Each row is a point on a tangle of strands that fork, close into loops and nearly touch. The rows are in no order.
In the rows, zero is written as 128.
Points whose rows are less than 163 apart are linked; no others are. Some points are linked to none.
Libut: [156 153  99 122  90 100 172 131 144 152 171 204 126 152 156 130 138 137
 159  92 132 151 104 122 141 109 165 127 137 159  87 110 128 114 110 115
 100 122 101 162 137 139 195 113 192  64 113 129 174 154 159 143 157 140
  71 104 160]
foliv: [164 117 131 158  95 113 123 117 153  97 106 176 136 163 103 193 127 127
  68 134 106 125 159 190 134 179 185 176 114 141 127 152  73  97  98  72
  98 119 164  82 109 209  98 164  83 106 135 178 151 198 132 105 145 134
 132 115 103]
kodi: [154 119  96 151  68 129 176  93 179 124 142 182 132 153 126 144 177 137
 182 125 127 139 144 130 124 112 185 117 153 138  44  75 111  69 106 113
  75 107 131 179 148 146 165 142 134 100 136 140 146 131 151 126 135 152
 125 101 123]
folo: [173 133 112 102 112 174 157  90 156 142 178  97 143 160 105 124 154 188
  91 105 143 106 123  53 107 139 146  89 146 151 131 120  80 170 140  99
 140  63 108 192 188 127 131 133 117 183 133  79  77 154 186 200 162 103
 168 152 102]
setik: [159 167 147 115 118 116 162 176 158 131 147 158 147 185 183 143  90 147
 143 137 134 131 112 117  99 125 142 115 143 157  89 132 111 132 137 129
 130 150  74 106 171 119 129 112 156 117  62 114 176 149 124 150 109 134
 110 118 166]
sib: [116 125 124 116 153 155 150 103 143 117 133  88 157 155  96 119 160 129
 171  82  92 133 157 106 107  95  97 114 151 102 147 145 184 135 148 163
 144  90 128 142 113  63 105 155 146 138 145  92 116 104  74 154  88 134
 152 141 148]
zerer: [147 109 167 152 139 182 107 140 120  99 120 105 109 166 120 163 109  96
  47 113 115 110 119  94 110 149 125 166  93  93 140 134 104 116 130  98
 114  93 169  86 139 165  66 168  50 171 147 141 102 151 144 131 122 169
 162 132 132]
fodu: [134 133 118 135 127 145 162 121 124 128 154  82 123 168 111 123 142 138
 159  78 108 118 128 101 134 104 100  90 162 121 156 131 160 134 125 150
 134 102 112 159 130 101 113 134 171 130 124  93 125 142  94 155 107 130
 122 151 147]
Fupu: [ 56 108 111 130  99  71  98 125  90 127 130 201 111 111 106 126 150 117
 148 161 142 103 139 208 171 175 125 116 148 125  92  91 147  72  90 166
 115 142 151 130 101 123 180 109 173  62 128 136 209 124 124  86 175 120
  79 119 112]
Tul: [116  80 128 142 122 114  89 127 142 113  73 142 120 126 100 172 127 112
  71 150 109 128 184 204 133 188 152 167  96 142 134 179  90 116  73  90
 116 137 187  79  91 174  78 149  75 113 139 183 142 181 114  75 146 137
 123 121  92]
Podu: [121 141 139 139 148 118 136 158 163 119 109 148 142 121 145 132 115 111
 172 157 136 159 144 122 111 125 142 145 130 158 120 145 114 132 153 122
  96 162  82 121 139 130 140 110 110 153  96 142 126 121  99 109 108 149
 121 104 146]
tivu: [141 147 116 130  61  59 118  99 126 134 136 214  93 167 146 166 139 160
  69 150 165 122 100 170 163 171 176 172 141 141  63  93 118  82  89 130
 102  95 125  95 124 162 168 133 178  46 103 142 208 164 161 112 212 101
 100 126 112]
Popar: [126 101 171 137 117 186 109 118 163  97 145  88 105 137  97 134 137 109
  86 104 123 119 140 102  87 135 142 170 114  98 128 113  71  85 128  85
  98  81 194 127 146 173  79 192  63 188 186 119  90 123 136 124 131 171
 175 108 126]
Vol: [105 101 121 161 112 139  71  81 159  88  97 167 121  85  90  95 151 106
 154 176 156 141 138 159 107 113 128 159 104  95  92 129  83  91 105 118
 105 114 187 116  68 166 113 180  97 129 218 144 110  94  93 115 115 171
 164 128 109]
mup: [119 139  91 158  71 112  53  91 168  89  88 209 103 124 110 166 154 100
 104 177 176 134 139 194 132 182 156 177 103 142  74 120  84  60  83 119
 101  99 179 101  88 176 135 166 106 100 174 163 157 147 112 112 179 121
 148 132  88]
Mep: [116 108 156 145 189 168  90 108 110  97  86  52 129  73 100  94 108 113
 102 158 124 152 123  86  90 108 101 167 102 102 155 152 102 163 146 128
 160  83 171 145 124 127 115 169  50 161 192 129  30  71 144 148 117 138
 191 132 107]
livo: [105 109 106 168 107 105  79 108 143  92  76 187 124 103  93 130 146 102
 157 171 152 137 150 187 125 143 147 153  96 126  99 128 109  78 100 127
 115 113 169 108  75 163 133 141 120 119 185 156 140 119 100  97 164 150
 127 128  92]
fuza: [137 135  95 154 113 158 100  48 109 151 165 147 153  97  93  87 177 122
 193 123 133 171  93 119 100  86 142 106 106  97 129  96 114 126 136 122
 117 102 133 177 108 100 196 144 130 109 190 133  84 109 150 136 108 122
 140 124 124]
potu: [122 170 139 103 155 206 107 130 125 137 156 116 168 146 133 134 112 138
 156  91 128 117 100  52  85  90 116  97 141 140 150 125 155 178 152 176
 145 110  95 170 190  85 146 126 131 170 130  80  94 104 123 217  85  78
 191 143 137]
tafan: [112 118 133 142 192 135 100 138 104 116  79  52 132  66 110 116 101 115
 103 148 114 159 128 109 128 106  86 151 103 109 164 148 127 157 128 142
 164 139 143 125 104 113 107 128  68 150 167 134  37  75 126 130 110 122
 138 138 122]
bilug: [ 95 130 136 103 143 111 156 170 142 139 136 129 128 139 137 141 128 100
 177 129 103 129 159 146 122 114 111 109 157 157 141 153 175 126 133 188
 133 165  98 126 147  90 124 108 171 121  72 124 160 116  72 139  66 137
  99 110 155]
kado: [162  96 157 121 115 104 197 166 161 117 107  85 140 185 145 131 108 167
 120 128  78 101 177 143 149 157 144 137 165 167 124 166  82 118 126 100
 125 143 107 101 152 139  70 111 142 121  84 131 160 189 175 121 122 160
  91 121 100]
Bive: [140 155  84 109 120 135 154  82  89 170 174 104 139 150 105 126 164 176
 133  56 113 132  85  81 155 104 119  70 127 145 177 140 161 161 114 129
 154 103  95 199 124 104 174 102 175 123 151  78 103 152 141 175 133  90
 116 164 130]
ragep: [118 137 132 137 161 212 103 139 105 120 117  97 156 112 126 124  92 117
 134 103 132 122  99  31  81  92  85 114 122  99 147 124 144 190 151 176
 146 121 122 138 178 113 139 131  90 173 128 111  82  65 140 196  79  90
 215 136 115]
masu: [104  89 133 136  89  92 154 144 124 106 104 154 118 158 116 149 143 144
 112 136 104 105 168 204 178 190 145 132 135 145 112 122 110  92  90 104
 115 155 135 101 123 145 124 107 138  98  98 145 187 175 145  89 166 123
  96 124  95]
vuk: [143 183 116 134  69  69  74  98 153  93 113 220 102 157 136 180 135 152
  68 161 160 138 110 156 117 166 168 215 126 141  29 109 128  87 109 128
  85  97 140 115 114 147 147 143 145  93 118 132 195 167 136 108 188 135
 126 116 109]
Mapas: [ 68 103 135 108 129  84  89 148  80 141 138 150  98  82  99  83 133 125
 164 164 120 105 152 186 156 144  86 110 133  97 128 142 152 115 132 170
 142 172 141 105  97  85 113  96 153 109 104 129 173  66  72 101 123 147
  92 119 160]
Rore: [168 117 110 130  83 186 126  57 147 128 199 146 107 137 112 124 161 143
 143  86 157 145  82  75 108 120 170 108 113  98 113  62  83  88 126  83
 106  99 147 160 134 159 153 157 120 164 173 104  99 127 171 135 147 125
 162 117 129]
tob: [145 165 159 122 129  87 109 155 103 145 130 158 106 160 187 154  85 147
  46 135 169 116  68 144 166 177 132 143  92 134 111 133 135 133 141 106
 126 172 121  78 122 142 127 107 154 114  84 142 183 168 137 111 160 130
 117 137 130]
kazub: [120 123 133  98 145 167 153 156 157 117  97  38 171 121 123 126 121 109
 151 126  96 108 173  86  83  89 117 130 168 167 165 154 149 183 147 161
 152  88  87 163 176  76 111 136 101 162  99  74  81 131 114 154  93 103
 167 117 115]
pitab: [135 176 123 123 138 106 101 141 127 156 171 205 110 140 176 115  95 122
 122 146 169 161  65  95 116 103 133 145  98 113 105 120 161 153 140 131
 127 140 114 132 140 107 173 112 171 130 117 111 170 110 103 128 133 137
 109 121 169]
tel: [130 113 119 165 102 109 141 107  96 132 138 125  92 133 107 140 127 125
  82  98 137 120  72 144 176 142 105 111  98  76 164  99 143 109 118 103
 126 133 158 120  91 160 137 149 168 102 153 138 142 133 136 128 169 114
 103 162 110]
petev: [160 130 149 150 163 128 125 183 116 146 106 103 153 124 168 152  73 137
  42 135 135 114  99 145 167 164 130 126 103 141 154 163 112 153 149 104
 141 181 114  77 137 173 102 112 103 140  91 157 127 167 173 105 134 105
 127 127 137]
viv: [ 77  74 129 119 149 111 138 151 103 103 106  63 114  81 109 101 143  98
 136 135  91 122 185 194 177 150 109 128 159 145 162 115 141 132 124 114
 149 171 165 138  93 110 113  91 110 127 131 138 109 131 150  67 143 126
  98 137 100]
lobap: [103 112  93 146 116  87 107 123 129 130 101 163 136  62 133 121 163 102
 208 163 142 153 156 176 139 125 138 118 123 145 128 113 115  99 124 136
 127 171 131 153 104 142 169 109 131 113 150 169 112  99 121  80 142 147
  98 118 123]
sala: [144 177 114 133  69 104  48  76 160  83 110 215  86 144 121 187 145 136
  72 169 175 142 120 163 104 173 159 194  99 123  46 110  88  84 101 105
  89  88 169 104 105 171 121 162 109 127 152 138 165 156 111 103 172 147
 159 125 102]
mibit: [ 78 142 117  81 161 107 121 120  57 141 146  57 123  69  95  76 163 116
 141 112  91 117 131 177 152 121  87  82 171 136 184 110 192 148 139 153
 167 184 131 173 114  76 137  88 154 118 137 105  98  93 131 100 124  86
 114 133 128]
vis: [127 119 109 142  63  94 134  87 166  99 133 185  99 169 122 163 163 139
 153 129 134 108 123 139 128 144 165 144 149 107  74  79 150  61  83 127
  77  72 151 125 106 136 125 182 151  88 138 121 190 117  98 149 135 142
 127 122 116]
guzu: [140 152 101 110 144 144 163 104 127 133 138  50 145 142  95 132 151 158
 103  95 121 107 119  86 136 111 113  94 135 151 176 140 141 175 121 123
 153  89  94 183 148  95 141 123 157 137 146  79  72 154 146 174 155  98
 151 169  93]
Lelot: [110 169  95 128 109  87  95 100 140 139 142 233 122 101 149 120 145 117
 162 173 184 184 108 138 115 105 160 172 103 151  53 107 139 121 127 135
  96 124 147 158 111 113 185 123 174 100 127 138 158 114 109 112 158 162
 107 110 150]
tovop: [ 93  60 150 124 147 138 158 122 136 112  83  48 146 115 118 103 125  93
 139 114  82 114 201 122 117  89 111 150 152 126 142 136 178 153 130 160
 150 111 162 128 112  62  58 139  98 128 124 108 121 129  80 111 105 135
 137 112 106]
vofi: [151 157 132 124 138 126 138 156 121 158 145 159 130 147 180 133  70 129
  91 118 172 131  52  98 141 130 133 124  90 124 120 118 144 155 144 118
 117 152 100 103 137 132 138 115 161 142 105 132 155 133 138 127 153 115
 114 134 126]
ral: [161 158 158 120 141 125 164 183 155 127 115 134 149 139 168 135 117 130
 160 132 118 133 149 128 108 117 144 127 154 177 128 149 117 129 147 126
 122 182  67 114 165 124 132  88 143 141  67 124 133 157 128 121  97 128
 106 107 156]
kote: [149  96 133 124  90  94 199 139 170 119 112 114 125 174 113 144 149 156
 153 117  92 112 176 145 158 148 151 122 185 154 120 122 118 111 115 113
 120 128 106 142 137 144 103 116 156 112 104 123 161 180 144 127 121 158
  90 123 109]
lod: [149 118 161 145 165 142 139 151 132 118 113  71 144 129 133 156  84 130
  47 113 115 116 153 140 144 143 146 153 123 131 164 162  76 143 139  96
 119 127 132 103 159 182  91 149  82 149 114 144  95 171 173 106 133 125
 126 131 125]
visog: [156 117 108 137 100  92 145 112 107 160 170 151  92 155 135 151 135 160
  88  93 157 111  71 132 181 138 143 101 119  94 144 101 135 116 112  95
 124 139 125 127 115 158 157 116 180  97 130 125 166 143 153 122 178 121
  81 136 107]
deko: [130 139 137 137 160 142 126 169 140 127  93  99 150 105 148 121 107  99
 170 146 126 133 145  91  92 101 112 129 133 134 150 156 126 157 171 153
 123 145  87 115 141 111 128 111 100 170  96 140  81 107 110 125  83 126
 146 114 147]
lari: [118 108 119 155 142  97  99 137 135 116  92 129 133  76 115 126 135 127
 128 160 146 151 155 190 154 148 135 142  93 130 152 151  89 109 123 101
 131 173 134 135  97 167 159 106 100 122 151 179  94 122 131  86 150 145
 108 131 108]
fis: [124 142 133 121 163 166 124 201 100 126  80  53 165 115 164 129  67 107
  99 109 123 101 140 105 111  97  73 105 125 141 163 130 146 182 154 186
 160 137  87 102 152 121 109 113 102 157  78 115  89 101 160 147  77  89
 163 136 111]
Fufa: [ 86  68 146 103 151 112 149 160 135 115  80  33 125  86 111  98 129  92
 113 131  69 117 208 152 150 106 118 152 137 136 154 145 161 156 124 127
 159 141 179 134 103  80  74 126  90 117 135 112 112 132 113  66 139 127
 122 117  87]
somuz: [164 108 175  97 101  99 173 185 112 136 131 107 126 184 157 135 108 187
  90 147 107  85 137 167 180 182 127 112 161 163 120 162  98 126 130 104
 143 154  95  80 144 140  80 100 153 109  72 147 167 188 176 133 110 142
  89 118 126]
safun: [158 134 114 150  84 117 133  88 124 135 147 169  83 136 129 165 131 115
  55 110 161 118  68 138 161 152 143 146  79  85 137  82 105  88 112  81
 108  96 157  97  88 187 129 173 141 113 176 137 146 133 140 139 172 122
 125 157 111]
vaf: [168 143 161 145 127 153 126 149 168  96 140 154 125 168 151 142 113 120
 115 143 163 130 108  85  75 142 156 159 124 118  61 116  91 109 148  97
  80 124 134 109 175 163  94 138  98 175 121 128 134 141 109 121 126 169
 177 104 158]
buv: [115  88 188 126 140 138 120 182 113 126  78  96 128 164 154 155 116 111
  77 155 100  76 155 155 154 178 111 131 114 146 112 174 130 137 114 121
 132 151 141  58 120 127  46 127  96 128  78 156 154 169 130  96 105 131
 112 133 134]
delez: [169 125 160 127 151 111 144 185 109 135 119  96 144 178 173 144  99 161
  52 124 123  76 109 153 171 180 124 121 124 141 136 163  96 137 143 104
 140 160 112  65 160 162  72 118 131 122  71 149 152 190 194 125 118 117
 115 136 144]
ran: [139 155 108 138 134 178 113  71 127 145 162 140 141  96 116 103 144 125
 152 126 144 175  73  73 103  87 154 114 102 112 137 102 118 156 150  99
 125 141 114 170 122 116 194 137 124 163 159 125  79 112 145 137 121 112
 143 127 131]
Lisu: [120 200 125  96 162 161 118 107 106 182 167 129 158 124 135 117 131 130
 167  75 114 144 107  87 105  76 123  94 146 154 183 153 185 175 133 168
 163 111  93 158 159  74 162 105 168 143 130  86 111 121 107 211  66  64
 171 135 163]
biv: [109 103 172 134 197 157 120 136 135 110 119  44 138  88  92 137  97  92
  18 129  93 128 157 126 105 125 141 185 103 128 168 151 101 170 125  91
 143  70 175 136 150 155 101 174  36 162 163 122  34 126 166 122 148 138
 149 123  90]
Gikun: [114 110 144 133 173 104  74 153 121 137  79 143 114  93 132  99  92 102
 159 183 141 136 160 114 104 103  74 156  83 102 103 167 151 140 147 199
 159 127 141  59 104  99  65 128  82 124 135 149 131  53  54 130  96 162
 151 141 168]
zapi: [173 129 111 108  79  73 145 111 114 147 165 194  96 172 167 155 114 160
  66 116 174 133  68 121 163 155 156 142 110 106 103 101 126 109 100 104
 103 113 124 100 123 163 149 122 187  75 114 126 201 171 133 124 192 123
 101 133 123]
Foze: [107  80 128 113 129 130 187 111 161 119 113  73 147 132  94 112 148 115
 178  93  83 122 198 109  97  97 104 135 174 131 146 156 184 133 135 161
 134 113 120 166 127  53  78 155 142 120 115 102 135 109  77 143  88 145
 136 125 119]
deki: [ 78  60 143 107  94 100 126 150  98 108  86 111 128 121 116 137 134 129
 113 147  81  97 196 219 170 196 136 140 141 170 116 150 111 114  93 109
 132 185 162  98 106 134 103 101  90 109 100 159 174 166 130  61 136 122
  93 114  92]
Vanif: [109 152 122 130 178 139 104 150 113 148 124 107 146  73 140  93 121 104
 179 139 110 138 139 103 103  92  84 111 148 119 183 138 158 156 165 178
 165 158  98 116 123  86 139 116 112 133 132 133  75  65  98 150  78  94
 143 125 162]
Zil: [123  78 151 135 185 141  98 151 119 128  70  93 142  86 120  95 103 100
 168 159 112 131 193 106 110  86  87 162 120 106 138 166 138 155 137 186
 180 117 145  77 103  94  70 139  43 140 144 160 107  65  75 120  98 150
 154 111 142]
duta: [104 100 140 114 205 129 112 165 116 133  63  39 139  72 136 101 104  93
 144 157 102 135 178 104 117  94  87 156 135 129 182 146 143 174 159 181
 173 123 137 107 110  91  90 110  66 131 125 128  71  79 114 108  97 116
 146 120 130]
busal: [148 129 144 165 162 168 121 117 123 116 108  92 126  99 125 152  84 132
  69 117 140 143  74  89 144 134 122 145  86  98 157 124 113 159 140  83
 134 140 137 132 129 161 122 151  92 174 157 150  67 106 149 132 137 117
 149 157 117]
Dimit: [128 130  74 131  87 118 163 104 136 145 152 193 142 131 137 138 163 116
 201 110 124 153 122 146 150 103 163 103 132 145  88 103 143  92 104 132
 106 121 110 184 136 128 199 113 158  81 124 143 146 145 150 128 143 120
  97 100 138]
Puna: [122 130 146 137 170 157 137 186  95 141  97  53 135 125 166 143  70 117
  55  97 120  92  99 106 153 141  77  97 109 123 150 145 148 170 148 152
 159 142 106  93 143 136  89 129 121 151  93 121 101 119 175 137 109  79
 128 157 118]
Tevog: [122 137 116 144 130 181  97  45 107 135 170 114 150  93  92  69 190 132
 195 130 127 153  91 100  68  80 107 112 124  76 129 106 122 117 153 151
 128 107 143 149 108 104 162 169 117 143 191 122  93  80 111 156  79 145
 177 123 150]
Fatut: [182 146 151 121 100 153 154 109 163 119 190 170 120 181 161 140 133 156
 135 114 164 138 109  71  89 130 163 125 132 117  61  91  95 110 136  87
  91 111 123 135 169 156 121 144 130 161 126 116 143 136 125 136 137 156
 153 124 152]
vika: [ 64  98 168  87 136 105  89 169  56 138 149 116  98 116 125 102 114 125
 132 151 129  94 137 182 179 158  79 108 145 119 129 131 172 137 134 143
 146 179 139  92 109  96  94  96 128 114  92 124 177 114  88  92 119 119
  80 128 141]
Navu: [ 56 111  93 121 110  73  89 129  83 159 130 192  93  88  81  93 164 116
 176 169 125 120 140 202 167 133 111  95 138 111 116 108 163  92 111 173
 134 139 158 137 110  93 168 106 174  81 131 124 195  78  77  99 142 134
  93 117 142]
bune: [130 120 139 137 164 182 105  95 125 109 120  93 152  84  97  77 161 112
 187 131 112 143 138  80  56  85  94 136 134  92 141 129 135 148 164 154
 153  93 148 136 126  94 132 156  99 153 155 128  74  73  89 155  84 137
 184 119 144]
resor: [175 111 114 154  75  96 142 107 147 113 129 158 100 150 126 188 136 135
  61 118 142 116 135 166 156 168 167 143 132 110 137  95  84  87 105  85
 107 110 153 108 113 194 116 158 127 106 162 166 148 187 152 129 169 124
 121 134  94]
zadug: [166 155 129 131 123 182 138 119 142 153 164 169 135 147 151 115 121 138
 161 115 172 168  87  75  82 103 155 121 120 114 107  97 116 128 149 103
 108 125 114 154 154 129 163 130 141 153 120 120 119 122 127 138 136 130
 136 123 143]
Vab: [158 132 131 124  80 132 165 108 164 119 171 154 108 206 134 147 158 151
 144 102 137 121 115  91 126 129 155 105 154 115  77 108 117  98 107 113
 100  95 115 127 139 160  98 137 147 139 120  97 152 137 114 163 128 160
 121 126 138]
kun: [114 137 137 131 174 179 105 182  89 130  69  69 158  73 142 117  75  96
 108 131 125 122 115  63 106  88  76 125 115 120 155 131 146 196 165 191
 168 123 110 127 146 117 134 128  69 161 117 118  56  58 146 171  80  88
 184 138 120]
Bemap: [ 84  77 142 114 104 107  73 138  93 110  84 154 117 113 102 147 138 122
  84 177 117 101 177 218 158 218 124 147 115 151 107 163 110 107  72 111
 124 166 176  65  70 145  88 121  99 111 107 169 188 178  98  68 153 125
 110 123 110]
Rana: [144 180 126 105 113 102 191 141 130 156 174 190 117 180 170 117 112 155
 148 123 136 157 120 112 127 126 154 118 140 155 112 128 149 142 121 119
 107 129  92 139 162 127 164 100 199 101  76 121 186 159 137 150 146 143
  87 117 177]
fose: [100 190 112 107 133  80  72 117 131 159 159 210 135 110 156 107 103 119
 162 170 165 194  98 126  96  86 139 164 109 113  82 119 166 133 130 162
 117 122 124 151 136  90 176 118 191 114 107 123 172  91  83 127 135 167
 112 115 182]
zomid: [170 171 118 112 120 171 169 117 148 136 180 148 152 158 141 118 120 160
 134  86 154 145  83  46 109 102 154 103 125 149 129 129 121 160 150 104
 138 124  76 154 172 126 170 116 138 152 117 114 108 158 150 173 132  96
 123 132 132]
Zise: [121 103 152 156 119 169  89  91 152  92 129 130 100 109  98 113 173 107
 134 129 138 127 118 122  92 119 125 147 101  97 113  94  87  82 125  96
 100  93 197 134 101 164  97 174  84 165 215 137  85 106 119 124 112 186
 181 118 122]
Ripo: [104 139  88 142 110  71  69 126 146 130 103 221 128  71 126 109 144 113
 184 186 171 170 129 167 129 130 137 146  98 142  71 132 115 103 123 152
 114 140 141 140 101 139 189  99 150  97 145 138 130  99 117  97 159 169
 109 129 140]
bili: [119 181 122  97 136 146 137  99  95 183 184 143 133 153 133 124 108 155
 145  47 120 145  77  79 132  83 128  81 132 143 171 140 176 160 110 142
 147 115  88 165 134  84 165 114 191 131 140  81 137 146 119 179  88  83
 133 152 159]
Dof: [106 145  93  99 149 105 161 123  85 121 140  44 138  78  84  92 181 133
 113 117  98 123 132 165 151 140 106  91 155 154 178 117 159 157 120 125
 150 139 133 203 122  84 153  89 158  98 142  78  67 128 159 115 158  76
 127 155 104]
Fep: [ 94 111  84 169  85 112 132  90 152 118 130 170 131 136  92 133 173 122
 192 142 116 107 127 163 129 113 138 112 139  91 105  85 143  79  97 140
  96  94 162 147  89 128 149 170 146  79 180 139 170 111 110 123 142 140
 108 120 117]
zusel: [171 113 135 118 103 196 144  66 164 136 191 119 112 142  97 118 171 163
 114  88 152 127 106  55 109 127 167  98 146 110 121  81  62 113 136  89
 120  72 123 182 177 149 140 147 114 199 158  90  81 140 190 160 150 134
 179 124 121]
pedi: [145 127 123 158 156 127  98 127 129 119 111 134 119  94 118 154  95 119
  96 156 164 162 108 144 136 134 135 141  80 117 151 159  79 125 124  86
 126 158 142 117 103 185 125 150  75 155 160 169  89 122 140 107 141 147
 137 141 119]
rala: [ 94 110 160 113 164 136 110 189  86 130 102  99 121 127 162 141 110 112
 111 151 130  95 142 152 149 140  79 118 113 117 136 148 163 135 126 140
 145 154 125  66 118 113  75 111 118 131  81 147 152 124 115 108 106 131
 101 148 142]
podap: [ 98 162 119  99 185 135 113 120  89 147 140  88 125  90 112 104 154 122
 166 102 106 141 129 143 138 103  94 103 148 129 200 143 188 156 158 167
 156 155 106 139 122  73 149 110 155 129 142 108  94  92  98 147  96  96
 137 127 156]
gon: [139 147 124 142 154 160 154 112 122 115 129  61 137 116 123 133 110 136
 106  96 128 127  95  74 136 117 107 107 116 118 170 131 126 152 146 107
 141 122 119 150 143 122 138 133 125 158 136 110  76 124 148 157 136 108
 138 153 118]
sama: [134 142 120 114 134 128 178 161 139 140 129  98 147 123 153 123 137 137
 154 119  90 131 158 137 136 129 131  93 166 170 166 141 133 136 138 133
 130 163  90 147 150 120 155  81 149 127  97 126 114 149 143 110 126 120
  93 122 123]
zala: [138 137 143 143 136 129 106 135 172  93 129 192 128 138 148 129 116 119
 162 169 160 161 129 104  71 121 147 163 110 121  73 132  94 131 156 121
  92 136 125 125 143 141 117 144  87 174 112 138 123 110  93 116 125 160
 156 111 162]
Zub: [104 165 117 127 143 137 114  79 124 145 182 170 142 135 109  98 136 123
 194 114 117 169 104 107  82  76 119 101 131  90 135 127 177 124 139 156
 124 104 120 153 137  91 142 151 169 126 144 116 146  88  74 163  70 137
 153 117 197]
dum: [124 125  76 174  97 152 109  55 134 119 132 156 144 109  91 123 173 102
 194 133 128 138 121 155 116 104 143 115 116  97 114  88 118  85 123 132
 108  94 165 176  91 123 180 163 139  94 199 134 112 103 140 113 114 142
 126 123 114]
Tidag: [108 120 115 146  91  87 155 129 132 104 114 187 120 142 134 140 137 136
 163 153 136 120 148 170 140 163 153 137 142 147  87 105 124  90 103 135
  98 147 138 122 120 133 170 116 167  84 111 137 191 143 121 106 171 122
  81 120 121]
zoniz: [157 110 112 145  94 116 193 135 156 112 119 123 153 150 110 144 143 136
 136 118 104 119 158 139 142 148 157 125 155 129 135 113  98  95 130  96
 116 127 133 155 133 170 144 132 142 119 131 142 135 169 165 109 164 139
 101 135 109]
Kotis: [149 112 135 146 133 129 158 135 158 106 100  96 133 130 108 134 125 129
  99 119 109 110 158 140 138 135 131 145 138 127 158 132 111 120 132  86
 123 110 144 129 131 159 108 138 114 135 139 146 107 160 149  92 144 135
 122 142 106]
vire: [ 92 116 137 109 164  74  85 181 122 163 104 163 125  89 149 107 105  94
 178 196 135 138 160 151 111 122  90 143 126 114 114 172 164 140 141 203
 148 158 112  72 121  85  86 104 117 122  92 153 153  52  56 125  80 153
 131 128 175]
giva: [126 133  93 123 123 120 151 100 110 156 156 120 132 144 105 136 159 138
 150  83 115 134 114 120 147 112 125  80 136 116 160 118 167 123 115 130
 123 121 120 179 113 115 176 117 186  99 140 121 124 141 127 138 131 103
  98 149 124]
suk: [123  78 143 142 164 157  82 102 136 107 101  75 139  80 110  73 139 115
 175 153 125 160 150  84  63  86  99 160 130 103 135 140  94 147 158 153
 159  89 163 136 105 109 114 158  53 168 181 138  57  74 118 131  87 155
 192 102 112]
Lupi: [ 91 117 155 126 149  97 130 169 160 137  96 148 124 119 138 135 100  93
 176 163 115 135 178 148 108 118 103 146 151 143 118 150 173 129 140 174
 140 154 110  89 134  74  91 124 135 120  69 129 165  85  46 138  82 151
 122  97 162]
Ziki: [126 165 133 104 155 151 142 170  84 144 137  69 123 126 165 128  80 137
  96  87 126  83  80 116 167 123  94  79 142 150 165 124 157 162 144 142
 163 182  79 115 149 123 123  85 141 148  83  98 127 117 182 136 109  70
 111 153 132]
vidu: [131 128 103 104 120 123 177 135 115 128 128  74 133 110 117 100 157 146
 137 107  95 116 152 183 170 145 124  93 165 166 177 118 143 126 128 120
 140 155 109 187 133 113 160  75 160 113 119 110 100 154 170 108 153 104
  93 133 103]
rofa: [126 115 160 147 144 147 107 147 119 106 102 127 113 175 139 166 110 115
  76 141 111  88 127 134 118 152 114 152  91  97 121 158 125 117 129 115
 121 128 155  72 121 156  59 149  84 129 113 166 139 157 114 113 131 152
 132 152 119]
Voro: [155 156 136  70 126 100 174 148  96 178 190 141 118 144 199  97  97 158
 114  83 139 123  98 136 172 133 137  85 133 176 140 141 134 147 132 102
 136 185  80 136 139 121 170  62 182 106  98 116 184 156 170 136 151 109
  70  94 136]
Big: [157 113 122 125  46  84 156 113 155  98 151 161  84 208 119 172 159 150
 119 129 129 102 134 127 136 152 177 151 151 112  76  95 128  77  92 109
  90  88 131 103 121 182  89 162 142 104 131 122 176 142 117 145 137 156
 120 132 119]
Resod: [180 163 108 103 133 172 169 114 147 168 167  94 146 154 139 114 113 194
  94  90 145 117 102  44 123 116 143  87 149 171 152 144  94 183 138 121
 150 106  65 166 182 128 163 114 125 167 127  98  98 161 193 195 133  83
 142 166 115]
tuvu: [162 164 139  93 138 133 170 181 110 166 166  93 131 155 186 119  75 160
  95  91 131 101 107 124 162 140 106  78 150 164 155 141 129 156 140 122
 171 170  64 113 153 141 132  69 166 132  79 106 157 151 177 149 122  92
  90 133 135]

A piece is all that can be reached along the links. How many separate loops has the piece of each point below (a circle has one, a figure eight two, a Y none), and how many tips (points with one link)?
Dimit -> loops 2, tips 3
safun -> loops 1, tips 0
Foze -> loops 0, tips 3
Kotis -> loops 1, tips 0

How many points has the smallest loop of links through each point below? Write - if it is on no loop.
Popar -> 27
Fep -> 9
petev -> 8
vaf -> -
